The views of a scene show one set of named points, each view turned or mirrored, shifted and resized as a whole, with a little noise and some points left out.
In the rows, 100 means zero.

Scene 1
View 1
seku: [108  90  91 109  87  61  70  77  97  46  69 117  90  98 126 140 105 113
  99 109 105  68 122  85  51  84  92  99  99 104  90  90 115 101 120]
Mut: [ 92  84 112 120  80  88  93  91  87  86  93 112 129  70 110 131 132 136
  79 138  93  66 115 109  76  98  94 106 103 102 110 110 107 105  95]
madar: [100  91  95  98  85  80  90  86  97  84  65 116 110  84 124 134 113 121
  90 127  93  77 108  95  65  88  95  91 103 109  98  98  96 122 106]
geg: [ 72  76  93 111  89  68  88 100  92  87  67  95 152  56 130  98  98 105
  84 129  95  94 135 105  76  83  89 110 106 100  81 111 127  99 114]
tinof: [ 78  92  88  97  70  89  83  95  91  65  82 118 112  78 121 137 104 115
 108 137 100  89 120  89  81 101 103  88 120 111  91 110 100 109  97]
Vop: [ 93  81 107 125  88  66  82  86  90  69  81 104 130  73 120 119 117 121
  81 121 100  67 129 104  65  87  86 115  98  97  95 104 126  94 113]
budiv: [103  82  63  98  86  85  83  94 104 103  79 125  96  84 113 134 101 116
  95 150  79  95  96  88  66  80  98  88 107 113 100  91 101 104 101]
nidet: [ 79  70  99 122  69  98  82 104  83  93 113 113 127  66 101 126 117 131
  87 159  85  81 113 105  83 102 101 111 112 105 105 109 116  77  87]
puva: [ 94 107 112 128  92  67  93  78  91  49  81 109 132  68 124 133 137 127
  86 112 113  59 139 104  78  92  83 101 104  95 102 119 115 119 110]
bebib: [ 68  69 126  70  60 115 106 108  79 127  63 104 139  74 121 120 108 132
  84 153  80  87  90 112  78 115 114  93 113 118  97 104  74 131  82]
fiv: [ 85 103 110 106  92  64  97  82  92  60  54 101 139  68 138 120 119 115
  88 107 111  74 137 102  75  89  87  97 105 100  88 115 107 134 116]
rabel: [ 94  86 100  82  64  88  75  87  89  61  68 121  85 105 124 148  98 118
 110 126  99  77 104  84  59 104 109  87 112 116  89  91  89 112 101]
Gik: [144  94  38 133 128  50  84  75 124 109  76 127  94  74 109 130 122 115
  73 135  74  82 103  91  53  42  70  96  85 100 114  84 126 103 124]
tefiz: [ 85  80 109  98  58 100  77  94  83  68  93 120  99  93 111 146 110 130
 103 140  96  72 106  93  71 113 109  96 114 113  99 100  96  97  90]
Vuvun: [111  86  70 119  95  76  83  87 104  94  88 123 103  77 109 133 116 122
  86 142  84  80 106  94  66  75  88  97 101 105 107  95 114  97 105]
zili: [ 89  95  99  98  85  63  80  82  94  48  55 109 113  86 137 129 101 107
 101 106 110  78 131  89  63  90  93  94 106 105  80 102 108 118 119]
Mez: [ 53  80 127  83  47 112  91 107  73  74  83 108 133  76 122 130 105 125
 106 144 101  85 115 102  88 127 117  95 125 115  88 117  87 112  82]
bep: [ 81  95 107  86  71  91  93  91  88  71  65 114 118  81 129 137 111 121
 102 128 102  81 115  95  77 105 104  85 115 112  92 109  87 131  98]
Det: [ 79  82 119 121  75  72  78  89  82  50  85 102 130  75 123 122 113 121
  91 117 109  66 137 102  71 100  94 114 105  98  89 110 124  91 109]
View 2
bebib: [ 79 125 162  65  93 105 117 122  94 118  94  92  91 103 140  72 104 111
 126  70 136 102  80 123  78 107  56 123 146  79  71 100  63 101  52]
madar: [ 87 122 129  88  88 119 113 113 124 108 100  97 111 124 142  84  99 111
 120  92  96 128  94 119 103 105  73  95 123 106  86  70  84  91  67]
Mut: [ 89 121 124  81 102  97 116 108 104  88  95 115 120 107 116  79  94 123
 124 101 100 113  94 135  99 111  63  98 133 103  92  85  82  92  82]
Mez: [ 90 132 146  75 105 106 127 110  99 109 109 104  98 115 105  87  86  93
 123  75 127  92  89 110  75 120  78 125 126  72  65  99  73  78  74]
fiv: [105 128 129 105  85 104 118 119 125 102  89 110 117 131 125 102 108  94
 154  91  92 123  95 115 106 120  90  95 140 122  90  83  85  84  85]
puva: [103 124 112 106  91 103 116 109 120  87  89 118 129 123 107  98  99 107
 144 106  84 118 102 128 107 121  91  85 128 117  97  82  91  82  97]
bep: [ 92 123 139  91  86 121 118 113 116 112 102  94 104 127 127  89  96  98
 127  84 107 110  93 114  91 113  87 106 119  91  78  81  80  83  69]
rabel: [ 80 133 118  84  95 137 116 107 131 119 113  87 106 127 137  86  82 100
 102  87 105 126 104 104  91 104  85 100 101  83  73  71  86  81  65]
seku: [ 89 138  96  96 100 125 116 106 146 107 108 101 123 133 136  94  85 102
 111  99  82 146 109 104 111 105  83  85 109 113  86  63  96  80  80]
tinof: [ 94 120 136  85  98 115 125 106 117 105 119 104 104 134 118  90  86  97
 112  88  98 111  91 111  96 113  77 111 115  95  76  68  84  74  74]
zili: [ 98 138 115 101  92 119 119 114 142 113 104 102 115 139 132 103  95  87
 132  87  90 135 101  98 105 114  91  96 122 115  81  71  89  77  80]
Gik: [ 89 100 118  88  88 108 107 108 135  90 108 107 123 135 170  74 103 139
 101 116  54 161  89 136 142  88  41  75 126 151 113  26  95  98  66]
budiv: [ 82 111 138  74  96 116 117 107 121 107 121  96 102 131 151  74  91 118
  93  92  91 131  85 119 109  95  50 104 118 107  85  49  83  88  57]
nidet: [ 87 122 130  64 122  86 126 101  97  86 117 122 113 108 108  75  80 121
 102  97 101 109  87 127  98 108  42 114 133  99  84  78  79  84  82]
geg: [105 133 136  83 110  79 129 119 122 100 107 123 110 131 128  98 103  92
 138  81  92 129  82 102 112 116  53 115 159 135  84  75  79  81  82]
Det: [ 98 144 105  90 114  95 125 108 123  94 102 121 124 119 105  98  86  98
 131  95  94 124 102 108 101 120  75 100 133 111  83  89  88  77  96]
Vop: [ 95 137 108  87 110  92 120 109 124  92  99 121 126 118 120  92  93 109
 129  99  88 133  99 115 111 112  63  95 139 123  91  80  87  85  91]
Vuvun: [ 86 111 126  78 100 107 116 104 118  94 114 108 114 125 140  75  90 126
 100 103  82 131  90 128 115  98  50  95 121 116  94  52  87  89  70]
View 3
Vuvun: [105 116  87  99  82  86 141 121 134  77  95  76  82  76 103  96  72 104
 113 150  68  91 104  90 120  94 119 123  91  97  98  80  82  82 100]
budiv: [103 124  74  98  95  91 151 114 134  88  84  74  93  81 102 101  72 120
 115 149  61  84  96  89 112  86 124 128  87 109  95  98  83  82 115]
Vop: [102 100 103 107  87  81 114 127 117  82 127  93  78  82 104  85  95  83
 101 122  64  96 122 112 115  93  93 101  95  87 106  82  87  87  94]
rabel: [100 112  74  80 104  93 159  97 124  86  83 104 104  93 124 100 107 120
 111 127  56  67 105 136 100  74 112  99 100 104 100 101 104  95 125]
Gik: [104 110  65  96  51  62 136 133 146  69  93  63  66  69  74  98  58 107
 117 187  33 102 119  67 145  88 124 129  91  64  93  71  74  76  94]
fiv: [ 93 107  81 102  82  73 102 113 124  84 127  87  98 102 101 105  96  92
 111 119  55 120 142 136 107  92  70  90 106 103 108 105  96  80 107]
Det: [ 99 101 109 107  99  89 111 126 117  84 130 106  89  87 118  84 107  84
 100 111  73  92 120 130 104  90  88  93  98  94 109  86  88  90  91]
nidet: [110 118 123 115 105 107 132 124 118  86 112  82  83  75 121  85  78  88
 105 116 104  86  88  94 104 106 114 124  85 122 104  80  79  86  92]
geg: [ 96 115  94 127 108  86  94 138 120 103 137  84  89  88  90  89  86  95
 100 116  58 113 120  98 101  88  85 110  84 107 104 112  75  78 102]
tinof: [ 95 124  88 102 106  99 132 114 135  85  99  94 112  93 122 103  92 114
 113 128  78  92 107 128  95  88 103 109  96 118 102 101  88  83 104]
bebib: [112 122  91 102 112 101 147  83  94 108 101  57  90 101 110 103  74  95
 110  85  90  98  93  97  90 106  94 120  87 165 101 123 108  86 151]
Mez: [102 123 106 106 125 112 134  97 111  98 108  90 111 100 135 100  97 101
 108  87 103  89  97 134  79  99  92 106  94 151 107 112  99  88 120]
bep: [ 98 118  80  93  98  92 136  97 124  86  99  85 108 102 119 109  94 108
 115 116  74  99 116 134  96  91  91 101 102 127 104 108 102  85 122]
zili: [ 91 108  72  96  95  78 119 117 131  87 113 104 103  97 107 100 109 110
 108 129  42  95 132 138 104  74  88  90 101  89 104 105  94  86 109]
tefiz: [105 113 101  90 105 104 154 101 119  82  92  96  98  86 133  94  97 104
 110 116  89  70  95 125  99  91 114 108  96 118 104  87  98  94 111]
View 4
Mez: [ 92  92  98 123  93  91 100  88  70  92  90 106 116  81 115  82  96  73
  74 112 132 112 110  87  97  97 106  69  69  83 112  81 122 117 105]
bebib: [ 93 102  99 146 101  97 116  91  73  84  88 117 116  64 118  72  95  77
  62 114 118 104 107  83  83  97 130  67  76  72 109 111 118 121 113]
madar: [ 96 108  93 119  94 111 110  91  87  73 107 101 105  88 117  85  80  82
  73 104 102  86  90  95  91  80 112  88  82  91 110 106  94 106 107]
geg: [ 94 100  89 123  93  99 108  96  97  64  84 105 103 105 127 104 109  83
 100 100 107 114  83  84  85  94 121 104  92  92  96  97  94 119 111]
seku: [ 96  98  87  99  87 111 108  90  92  73 118  91  95 106 121 101  73  85
  78  99  94  77  85  93  96  71  93  95  86 102 113  93  81 100  97]
budiv: [ 90 110  96 118 107 115 108  82  91  58 104 112 104  96 124  72  85  88
  59 115  89  88  94 104  86  77 112  77  87  88  97  96  81 112 112]
nidet: [102  93  95 119  86  91 103  89 102  58  94 120 105 103  97  73 102  84
  81 117 113 109 107  98  79  92 110  65  84  94  93  83  97 125 100]
bep: [ 92 107  96 119  95 108 103  89  75  86 102  98 113  83 118  85  83  75
  75 105 116  95  95  95 100  87 107  87  73  88 115  98 108 106 108]
fiv: [ 98 110  90 118  84 108 105  99  89  79 101  90 107  92 116 105  87  74
 102  91 115  98  78  89  99  88 114 113  82  97 114 110 103 103 107]
puva: [107 108  92 111  71 105 100  99 101  71 109  93 106  99  93  96  83  74
 105  93 120  96  83  99  97  86 106 104  79 106 112 104 100 103  98]
Vop: [104  95  87 113  77  97 109  98 105  65 103 102  98 105 106 100  92  83
  96  99 106  96  87  88  84  85 109  94  90 102 104  98  90 113  97]
Det: [103  89  88 109  75  92 105  97  97  75 101  97 101 106 107 104  93  80
  99  99 116 101  92  85  91  88 101  93  83 102 108  87  99 112  94]
Mut: [106 102  94 123  78  97 106  95 101  66 103 110 106  91  92  79  89  79
  87 106 115  98  97  97  84  89 114  79  82  96 105 103 100 115 100]
tinof: [ 90 104  96 110  97 107  97  85  81  76 100 101 110  98 118  83  89  78
  76 109 113 101  96 101 100  86 101  84  76  92 106  83  99 109 108]
Gik: [102 126  90 116  96 128 114  90 121  31 117 110  92 110 109  77  78  93
  77 104  68  74  72 114  76  66 121 101 102 103  89 122  55 106 112]
Vuvun: [ 98 110  94 115  94 111 107  87 103  52 107 111 101 103 108  74  85  87
  73 111  92  89  91 106  83  78 111  81  89  96  96 100  80 112 107]
tefiz: [ 96  92  95 111  89  98 104  86  83  80 107 106 107  92 108  77  82  81
  65 113 112  91 108  96  92  83  96  65  75  91 111  82 102 112  97]
View 5
Vuvun: [ 77  86 104  92  80 109  78 101 143  87 112 115 114  84 130 108  81 125
 125 113 112 116 112 113 118 136 110  92 100  75 102 108 111  85 115]
madar: [ 75  72 104  67  97 120  82  99 124  93 112 114 103  96 108  95  95 119
 102 108 107 131 104 112 119 114 133  91  86  74  97 108 115  87 114]
Mez: [114  60  71  75 103 106  91  82 105 106 106 104  78  93 107  68 118 109
 103  71  82 133  95  66  88  74 113  96  77  76  70  91 143 106 126]
zili: [ 73  88 100  62 102 112  68 121 113 120 114 132 105 100  86  90  95 104
  84 124  94 136 111 107 121  98 141  65  84  86  79 106 104  84  97]
nidet: [113  88  87 106  77  93  84  88 127  90 105 112  93  84 135 104  88 128
 126  85  95 104  98  77  87 121  89  91  96  77  85  92 130 115 123]
tefiz: [100  66  71  89  90 113  86 103 128  93 105 104  74  86 120  91 110  98
  98  90  90 123 105 106  92 111 109  92  86  79  78 116 131  93 120]
Gik: [ 46 102 136  87  73 114  70 110 158  80 118 125 143  85 132 130  57 141
 133 145 134 112 119 142 145 166 124  86 110  73 126 114  86  71 106]
puva: [ 90 104 119  65 100 106  63  88 117  96 123 129  99 101  98 114  74 108
  82 102  96 122  79  92 113 107 136  58 114  74  69 121 100 117  87]
bebib: [101  41  95  61 102 121 108  69 101  86 103  95  87 103 115  71 117 146
 118  70 103 133  91  78  97  91 126 124  61  65 108  75 150 107 145]
rabel: [ 79  58  72  75  98 125  84 120 128 102 105 107  82  91 105  82 117  91
  89 109  94 138 118 125 109 107 126  92  75  82  84 119 124  71 118]
Vop: [ 94 103 112  82  88 102  69 110 111 102 112 134 101 100 105 117  78 128
  93 115  96 111  95  97 103 124 122  65  92  83  87  98 107 116 100]
seku: [ 72  90  94  78  92 116  66 135 128 108 111 129  96  94  99 107  93  98
  82 132  97 126 116 133 116 126 131  65  87  88  84 122 100  80  98]
fiv: [ 79  94 121  50 108 110  68  93 104 110 121 133 111 108  84  95  83 120
  86 110  99 134  89  88 123  91 149  65  94  76  80 100 103 106  94]
Mut: [101  86 109  80  90 107  80  81 121  81 113 113  91  95 121 111  84 127
 104  88 102 112  84  92  99 120 117  86 100  71  89 106 121 118 112]

Which points are out of place in each view (at most two, in the order of its rows)? Write none if all are in place.
view 1 -> Vuvun
view 2 -> fiv
view 3 -> rabel
view 4 -> bebib, Gik
view 5 -> none

Scene 2
View 1
gak: [100  92  99  71  66  93  98  89  99  94  82 142 113  92  86 110 132 116
 128 123  69 115  92  69  89 112 111  79  69  99 128  73 115 109 114]
kimu: [ 91  96 114  90  65  77  92  90  92  89  92 128 121  94  84  98 124 117
 105 154  88  87  96  42 101  99 122  88  69 102 125  87 121 115  96]
Pitu: [104  59 137 121  52  76 116  83  90  73  63 109 149 100  68  94  75 112
 127 181  99  68 102  47  78 103 147  90  66 101 133  92  89 158  64]
fad: [114  91 107  39  51  96  98 113 108 102  95 119 113  81  78 113 113 135
 109  99  58 109  71  35  59 117 115  74  56 125 146  67 134 127  94]
nebiz: [ 74  95 103 121  68  76  92  77 108 105 107 172  93 128 104  65 140 106
  86 161 135  94 115  67 124  91 116  70  96 102 101  98 129  93 101]
Fus: [104 100 113  73  86  77 100 113  73  90 121  88 163  71 101  98 100 120
 117 154  96  51  90  16  97  79 120 107  78  95 132  93 133 115  89]
Bugaf: [ 95  72 118 116  92  69 106 100  94  92 103 157 132 113 101  69 122 108
 109 158 134  85 125  78 110  92 138  79 107  84  98  92 113 103 105]
dimon: [112  73 112  84  83  87 113  99  86  82  79 126 151  84  87 107 107 111
 150 138  81  94 103  73  84 103 127  90  80  85 126  78  99 122 106]
tud: [ 97  69 116 112  70  79 110  97 107  99 100 151 123 117  97  70 107 113
 106 148 129  87 112  68  92  97 134  70  97 101 111  91 116 118  89]
gup: [ 77 113  81  86  64  95  87  77 108 113 109 162  88 111 109  88 151 111
 102 132 100 108  94  61 116  96  91  72  80 108 117  88 139  85 115]
ziru: [ 89  69 114 119  55  80 108  93 122 110 107 167 100 134  98  56 108 115
  81 147 146  91 111  65  93  99 132  56  99 117 108  95 127 118  79]
vuvuf: [ 85  74 113 135  76  74 110  92 107 107 122 162 122 132 115  46 106 105
  90 168 167  68 123  66 114  79 131  69 115 100  98 107 126 105  83]
dobuv: [104  81  94  85  59 103 118  91 105 107 103 130 129 103 106  88  93 112
 131 129 106  85  91  58  81  94 108  75  84 111 134  89 123 122  88]
Pak: [113  73 115  77  86  82 109 108  89  85  86 132 145  85  86 103 114 117
 136 130  83  99 104  73  84 107 132  85  84  87 121  75 107 116 111]
Sabud: [ 88  99 100  75  42  92  91  89 117 110 101 146  88 108  89  90 127 124
  86 126  91 105  82  42  88 107 108  66  66 127 131  82 138 114  91]
Teg: [106  81 105  78  86  84 108 115  98 105 122 138 135  97 109  79 113 118
 113 125 116  85 104  60  91  91 123  79 100  98 116  86 131 102 103]
Nebe: [108  98 103  49  87  85  92 112  88  91  96 132 128  74  87 115 142 123
 127 111  61 112  93  62  90 110 116  88  73  91 124  67 124  98 127]
lofa: [ 99  78  99  87  71  90 106  97 114 107  99 169 106 114  99  82 130 116
 112 119 109 115 106  85  91 108 119  63  95 103 112  79 121 102 111]
Netum: [115  82 112  62  81  84 107 119  89  95 110 113 149  79  95  98 103 125
 122 124  89  82  92  44  78  97 126  88  82 100 131  80 127 117  97]
fen: [ 96  76 104  96  72  86 104  92 109  99  88 168 107 113  93  85 132 112
 117 130 104 116 110  88  95 109 123  67  91  96 110  80 113 105 113]
fod: [ 98  78 106  91  58  88 105  97 116 108 101 155 104 116  95  78 116 118
  99 127 113 102 100  64  85 105 121  64  87 115 120  84 126 115  92]
Nif: [ 93  94 120  84  65  73  90 105  96  94 106 126 118  96  86  89 121 125
  87 147  99  82  94  31  94  99 128  83  74 110 123  86 133 116  90]
luk: [ 92 101 113  76  69  75  86  96  94  90  94 133 114  89  83 104 137 121
 101 142  79  99  94  44 101 105 120  86  67 100 123  79 126 108 106]
kigav: [ 85 105 112 100  91  69  89  87  75  82  96 128 136  87  94  99 139 107
 118 170  93  80 109  51 124  88 120 102  80  77 112  91 116  97 113]
View 2
Pitu: [121 100 134  93 101 100 101  99  90 133  68  94  86 102 129  87  65 124
 105 117  80 120 138 126  92 102 105  80 112  65  83  97 110 125 105]
Sabud: [114  84 125  96 110  85 107  83 103  74  83  96  88 110  97 123  81  90
  85 117  85 124 102  90 105 108 104  92 107  86 104  98 116  98 104]
Nebe: [118  63 117 103 109  95  94  79  99  94  91 103 110 102  72  96  90 121
 109 119  77 108  98  87 113 102  96  87 103  97  98 112  86  96 101]
ziru: [112 118  97  77 103  89 112  92  92  93  78  91  92 104 115 123  91  85
  87 106  94 127 124 108  87 104 116 102 100  99  88  86 131 102  99]
kigav: [110  86 114  80 120 108 103  77 101 112  93 112 104 115 104  81  77 108
 113 105  79 115 103 110 103  84 106 106 114 103  85 106  88 102 109]
Bugaf: [112 111  89  74 108 103 105  88  90 114  88 100 108 104 106  97  94 103
 106 102  88 119 119 113  90  92 115 107 102 109  78  94 109 102 100]
fod: [114  98 106  88 104  89 107  90  93  90  80  94  97 104  97 118  90  98
  90 113  87 122 114  97  99 107 106  94 102  92  95  93 120 101  98]
gup: [106  89 109  76 119 100 114  81 103  77  95 106 103 118  83 114  90  87
  89 109  85 127  86  87 112  97 103 108 116 100 102  96 112  91 104]
tud: [114 108  98  80 105  95 107  91  89 107  79  95  99 103 109 108  89 102
  98 107  87 121 124 110  93 101 110  98 102  97  86  91 118 107  98]
fen: [114  99 103  80 102 102 106  97  93  97  91  96 111 101  82 107 102 106
  97 114  93 125 107  97 101 103 110  94 107  94  88  96 114  96 100]
kimu: [114  84 125  92 113  96 102  82 101 100  85 103  93 110 106  97  75 105
 101 113  80 118 107 105 102  96 105  95 110  89  92 103 100 105 107]
Pak: [120  81 110  95 103  99  96  89  89 115  83  99 110  98  86  91  89 128
 110 117  79 111 116 101 105 104  99  85 102  91  89 104  96 106  98]
dimon: [119  82 114  91 104 104  98  92  87 123  80 100 109 102  88  86  84 133
 111 117  76 113 117 104 107 102  96  85 108  84  90 102  97 111  97]
nebiz: [106 114 100  66 115 102 115  87 100  90  94 103 100 114 107 111  93  80
  92 101  95 130 102 106  94  91 119 114 112 107  85  91 119  94 107]
Nif: [115  85 119  98 113  85 100  76 102  93  81 101  88 107 114 105  73  97
  99 111  81 114 114 104  97  98 106  96 101  96  93 104 102 104 106]
fad: [122  60 132 118 104  76  95  80  98  80  74  94  90 100  85 116  77 115
  93 128  74 110 108  83 113 118  91  74  99  78 111 108 102 105  99]
Netum: [118  73 107 103 109  84  96  75  90 106  72 100  98 103  97  99  76 122
 107 114  68 104 121  98 107 104  92  88  96  96 100 102  96 111  94]
dobuv: [114  90 106  86 110  92 109  86  87 105  69  97  97 111  96 110  78 114
  93 112  71 119 118  97 110 107  91  92 108  85 105  88 117 114  91]
gak: [117  76 124  93 106 101 102  91  97  94  89  99 106 104  77 101  90 115
  99 121  83 120  99  90 112 105 100  86 112  83  97 104 102  99 103]
vuvuf: [107 126  79  63 113  96 115  85  88 108  78  98  97 112 125 111  87  86
  95  94  87 124 127 117  85  91 115 116 102 113  83  82 125 107  97]
View 3
dobuv: [118 125  98  83  96 106 100  92  92  95 114  93 124  93  83 131  85  99
 102 123 118  73 102  79  94  78 129  80  89 100  93  96 132 134  55]
dimon: [102 119 111  85 121 109 121 100  96  80 105  74 147 101  96 107  98 102
 121 108 130  85 107  99 109  91 113  88  96  93  92  83 116 138  68]
fen: [127 124 108  85 117  94  87 109  91 108 100 106 124 106  90 101  63 110
 127  91 104  86  97  85 110  99 101  77  84 102  88  94 115 123  50]
kimu: [114 119 105  96  96  82 106  90  98  86 105  95 109  90  89 103  92 105
 101 104 113  88  96  87 100  96 103  91 111  90  88  80 127 120  82]
Fus: [ 94 109  90 112  80  94 142  63  98  85 122  84 119  89  74 119 130 114
  94 118 140  87 110  89  98  82 123  94 108  91  89  87 147 124  92]
Nebe: [108 120 100  87 119  82 126 120 102  92  91  86 124  89  74  79  89 121
 123  97 121  74 115  86 134  89 133 107  93  89  99  83 125 119  84]
fod: [131 123 107  84 100  95  86  91  98 108 105 114 112  92  79 113  66 101
 109 103 102  79 103  75  98  88 110  75  89 108  85  95 123 118  50]
Bugaf: [117 111 104 109 105 101  99  74  85 114 118 109 130 120  92 114  86 118
 129  85 118 106  94  95  97 107  79  64  84 106  78 101 123 122  53]
kigav: [104 113  97 114 100  78 116  91  82  91 112  87 116 112  97  99 105 126
 115  92 124 102  84 101 106 112  87  91 105  81  89  83 130 122  90]
Pak: [105 117 112  87 122 105 121  99 101  88 102  83 142  98  88  98  93 105
 125 101 126  84 113  95 115  90 114  88  94  99  91  84 117 129  67]
luk: [116 119 103  94 101  75 109 101 100  90  98  98 106  87  82  90  88 111
 106  98 110  84 102  84 111  95 110  98 107  91  90  80 126 114  84]
gup: [133 128  82  95  92  66  81 120  79 116 103 111  90 102  81 105  63 130
 111  99  97  77  80  73 111 100 115  91  87  87 100  99 136 115  68]
Sabud: [135 127 102  81  89  76  84 103 103  99  97 114  90  77  75 104  66 101
  93 110  93  70 100  66 101  84 122  91 102  98  91  87 130 111  67]
Pitu: [106 117 133  85 102 116 108  62 106  59 113  79 139  89 110 128 105  67
  90 120 125  96 100 101  69  91  82  73 125 100  76  69 112 139  66]
gak: [119 127 106  78 116  85 102 123  97  88  93  88 120  90  87  93  75 107
 115 105 110  74 101  85 119  91 123  99  97  89  99  81 119 125  72]
Teg: [115 115  94  99 100  99 112  85  93 113 114 106 123 102  73 113  89 119
 120  99 121  84 109  81 109  87 119  79  80 105  88 102 133 120  59]
ziru: [139 119 109  94  91 100  73  68  95 117 116 131 107 101  84 126  63  98
 107  97  97  92  96  75  81  94  87  58  88 117  74 102 124 114  39]
vuvuf: [128 112  96 115  83 103  82  52  79 126 132 127 114 122  88 139  81 115
 114  93 111 106  85  85  75 104  74  50  81 113  72 112 134 118  40]
lofa: [130 123 103  85 113  94  88 108  92 115 101 112 120 103  81 104  61 113
 126  93 103  81 101  79 112  93 111  77  78 106  89 100 120 120  47]
View 4
tud: [127  92  80 124  59  92  76  90 103 133  82  68 115  83  94 108  87  99
 101  84 106  99 109 125  63  91 118  98  71  79  90 102 100  78 124]
Pak: [ 96 122  70 102 101  83  80  99 104 130 102  76 113 120  88 107  79  83
 120  83  95 112 121 107  86  89 113 117  91  98  97 104 126  70 113]
Nebe: [108 129  79  94 130  73  99 106  91 135 108  88  84 127  93 103 109  60
 122  88  75 123 138 105  94  89 110 132 100 102  97 109 112  68 106]
Nif: [124  98  66  98  88  89  90 110  82 141  82  83 104  80 104 102 122  76
 115  77  92 125 127 111  82  96 113  91  68  86  95 120  91  89 117]
nebiz: [151  86 108 133  47  85 102  74  93 134  77  72  97  71 108 120 117  98
  84  96  81  97 103 139  54 101 125 100  83  84  86 122  69  68 119]
dobuv: [118 103  56 119  93  99  81 117  97 130  82  79 106  82  57 106 104  92
  93  89 117 118 122 114  79  87 117 112  86  86  82  91 107  61 128]
vuvuf: [148  71  90 132  24  82  78  76 108 136  70  47 112  59  93 110  95 113
  80  95 103  90  89 132  63 103 121  81  67  52  94 113  86  74 128]
fod: [138  96  82 128  81  97  83 103  95 132  84  84  96  85  92 103 104  85
 100  84 106 104 129 127  58  84 119 113  73  90  80  90  87  79 125]
Netum: [106 112  51  93 111  80  78 120  97 137  93  71 102 102  75  93 100  73
 116  81 103 126 130  98 102  89 107 107  78  76 101 102 121  77 118]
gup: [149 103 103 128  92  84 116  94  84 134  86  89  73  83  89 117 138  78
  84 101  77 115 123 133  67  95 123 124 103  97  81 115  69  54 115]
fad: [116 119  52 100 143 103  86 140  79 137  94 110  86 102  82  91 122  54
 126  71 108 137 163 103  81  74 109 124  75 110  81  85 103  88 120]
Bugaf: [125  95  95 119  49  75  81  72 109 134  88  54 113  94 102 112  81 102
 100  92  88  92  95 124  72 100 118  97  80  71 101 116 103  72 117]
dimon: [ 84 125  61 101  99  89  82 100 103 128  99  77 123 118  77 114  77  90
 117  84  99 114 114 105  89  90 115 114  95 104  97 108 132  62 114]
luk: [115 113  78  99 103  87 102 102  81 138  91  92  99  98 106 111 121  72
 117  81  80 126 129 113  80  94 114 107  84 105  93 124  94  78 110]
Sabud: [141 100  78 121 102 103  99 117  77 135  81 104  85  76  95 104 134  72
 104  80  99 123 144 124  60  84 119 113  74 104  75 100  74  81 123]
Teg: [130 100  78 112  87  72  83 100 104 136  90  61  90  95  80  97  99  81
  99  93  95 109 119 114  87  92 112 112  83  65  97 101 105  69 119]
Fus: [ 99 104  35  74  99  74  87 121  87 144  82  61 112  78  69 100 120  80
 109  85  95 142 113  88 122 107 106  80  79  64 111 134 120  74 115]
kimu: [110 109  68 100  90  92  98 102  82 137  85  88 112  88  99 115 118  84
 112  81  89 125 120 111  81  97 117  97  81 102  93 127  98  76 115]
kigav: [103 112  79  92  78  73 106  82  89 137  90  70 114  97 100 123 112  90
 106  94  69 121  99 110  97 110 116  93  99  92 107 148 105  61 105]
lofa: [138 105 101 133  86  86  88  91 103 129  94  80  87 103  94 105  94  83
 100  92  94  96 127 130  59  83 119 129  88  92  83  88  92  69 119]

Which points are out of place in each view (at most two, in the order of its rows)? Write none if all are in place.
view 1 -> Teg
view 2 -> none
view 3 -> kigav
view 4 -> none
